Each row is a point on a landscape with many valleys, with its height.
A ball rolls from a point to the lowest of its 5 nearest points, and stops where none of them is lower. Distance is the straight distance between rows; heights are no part of it.
Z277: 85	84	102	105	113	105	98	93  h=611
Z265: 140	133	61	82	104	68	74	75  h=310
Z741: 76	79	137	109	103	94	139	66  h=51
Z370: 92	95	79	102	128	111	69	115  h=515
Z982: 93	92	89	93	121	92	101	83  h=470
Z236: 88	91	119	113	72	128	103	139  h=304
Z604: 119	116	90	82	99	68	111	63  h=294
Z513: 94	95	81	92	124	94	92	89  h=595
Z806: 86	86	136	112	57	125	129	135  h=467
Z32: 84	85	100	107	111	112	87	107  h=572
Z804: 79	80	141	120	68	122	121	119  h=509
Z50: 81	80	123	117	87	120	101	115  h=331
Z613: 89	88	95	95	117	95	102	83  h=377
Z487: 99	100	69	97	138	108	67	112  h=461
Z509: 70	73	151	121	91	102	137	79  h=523
Z522: 89	87	124	112	69	126	111	138  h=312
Z760: 97	101	108	90	105	75	129	60  h=220
Z54: 150	133	92	101	79	60	69	55  h=498
Z255: 132	129	49	79	123	77	72	88  h=379
Z568: 77	76	127	111	101	106	115	89  h=426
Z33: 99	98	107	89	69	135	140	168  h=626
Z671: 110	111	102	86	101	72	121	61  h=237
Z344: 99	107	98	106	86	136	88	161  h=383
Z455: 81	80	113	103	109	96	115	80  h=282
Z159: 92	97	110	108	77	132	97	150  h=299
Z850: 89	90	110	113	86	126	88	136  h=281
Z514: 140	133	71	86	95	65	80	71  h=99
Z335: 99	109	67	107	138	126	48	135  h=586
Z549: 151	129	95	118	80	59	51	46  h=543
Z941: 87	94	141	101	101	73	158	50  h=115
Z291: 143	132	80	89	86	63	81	61  h=401
Z98: 107	115	52	98	155	118	47	125  h=511
Z762: 85	89	102	113	102	122	82	127  h=25
Z386: 84	86	109	114	98	119	87	120  h=234
Z589: 97	102	66	101	141	116	58	120  h=493
Z4: 139	131	94	92	84	60	93	56  h=482
Z590: 122	120	102	86	93	65	116	58  h=272
Z553: 108	109	123	91	94	65	143	50  h=293
Z124: 97	92	107	87	66	136	152	168  h=669
Z83: 97	97	72	93	131	100	78	98  h=429
Z313: 124	120	82	82	99	68	104	66  h=393
Z402: 74	74	136	117	86	112	117	97  h=325
Z90: 115	115	115	89	91	64	135	52  h=267
Z99: 89	94	90	108	116	120	70	122  h=110
Z469: 94	90	123	100	55	130	141	152  h=469
Z348: 94	93	121	104	61	129	123	151  h=321
Z866: 87	88	92	108	115	115	79	113  h=576
Z708: 93	96	98	114	97	127	75	143  h=400
Z407: 91	91	97	93	116	88	112	75  h=91
Z217: 78	79	127	106	106	94	128	73  h=324
Z795: 104	105	98	86	108	75	120	66  h=224
Z117: 108	108	62	84	133	91	80	93  h=402
Z26: 100	104	101	100	73	134	108	166  h=315
Z397: 102	101	76	85	123	89	95	85  h=522
Z810: 128	122	71	79	105	70	92	72  h=501
Z460: 95	101	102	111	85	132	87	150  h=330
Z745: 91	92	104	112	92	127	82	140  h=288
Z194: 105	110	54	87	144	102	65	108  h=430
Z44: 88	90	110	95	109	85	124	68  h=196
Z859: 86	89	123	98	106	83	136	62  h=247
Z690: 96	98	110	102	67	132	114	159  h=305
Z737: 95	104	82	110	120	128	59	141  h=703
Z892: 85	85	116	116	87	123	94	125  h=298
Z544: 92	96	86	110	118	122	65	130  h=485
Z583: 119	117	61	78	123	78	85	85  h=396
Z709: 149	134	78	94	85	63	65	62  h=420
Z452: 79	78	121	113	97	111	103	101  h=419
Z534: 80	80	134	118	72	121	114	118  h=431
Z139: 72	72	145	120	83	112	125	95  h=36
Z172: 110	109	78	83	115	78	102	73  h=625
Z292: 126	123	53	77	124	77	78	87  h=384
Z209: 96	99	122	94	102	74	140	57  h=250
Z478: 78	84	150	106	102	80	156	57  h=590
Z502: 99	107	92	110	100	134	71	153  h=668
Z97: 132	125	97	90	84	61	104	56  h=376

For each start below, name the point where the ball stops.
Z452 => Z762
Z209 => Z741
Z590 => Z407
Z194 => Z514
Z335 => Z514
Z83 => Z514
Z553 => Z741
Z397 => Z514
Z172 => Z407

Call two points neighbours if one is among the 5 nearest of the other. Go from one point of each pair to the other, from neighbour to neighbour, staying as low as possible. Name the highest point that can't be avoided.
Z514 and Z139 => Z568
Z407 and Z514 => Z291
Z139 and Z762 => Z50
Z407 and Z741 => Z859
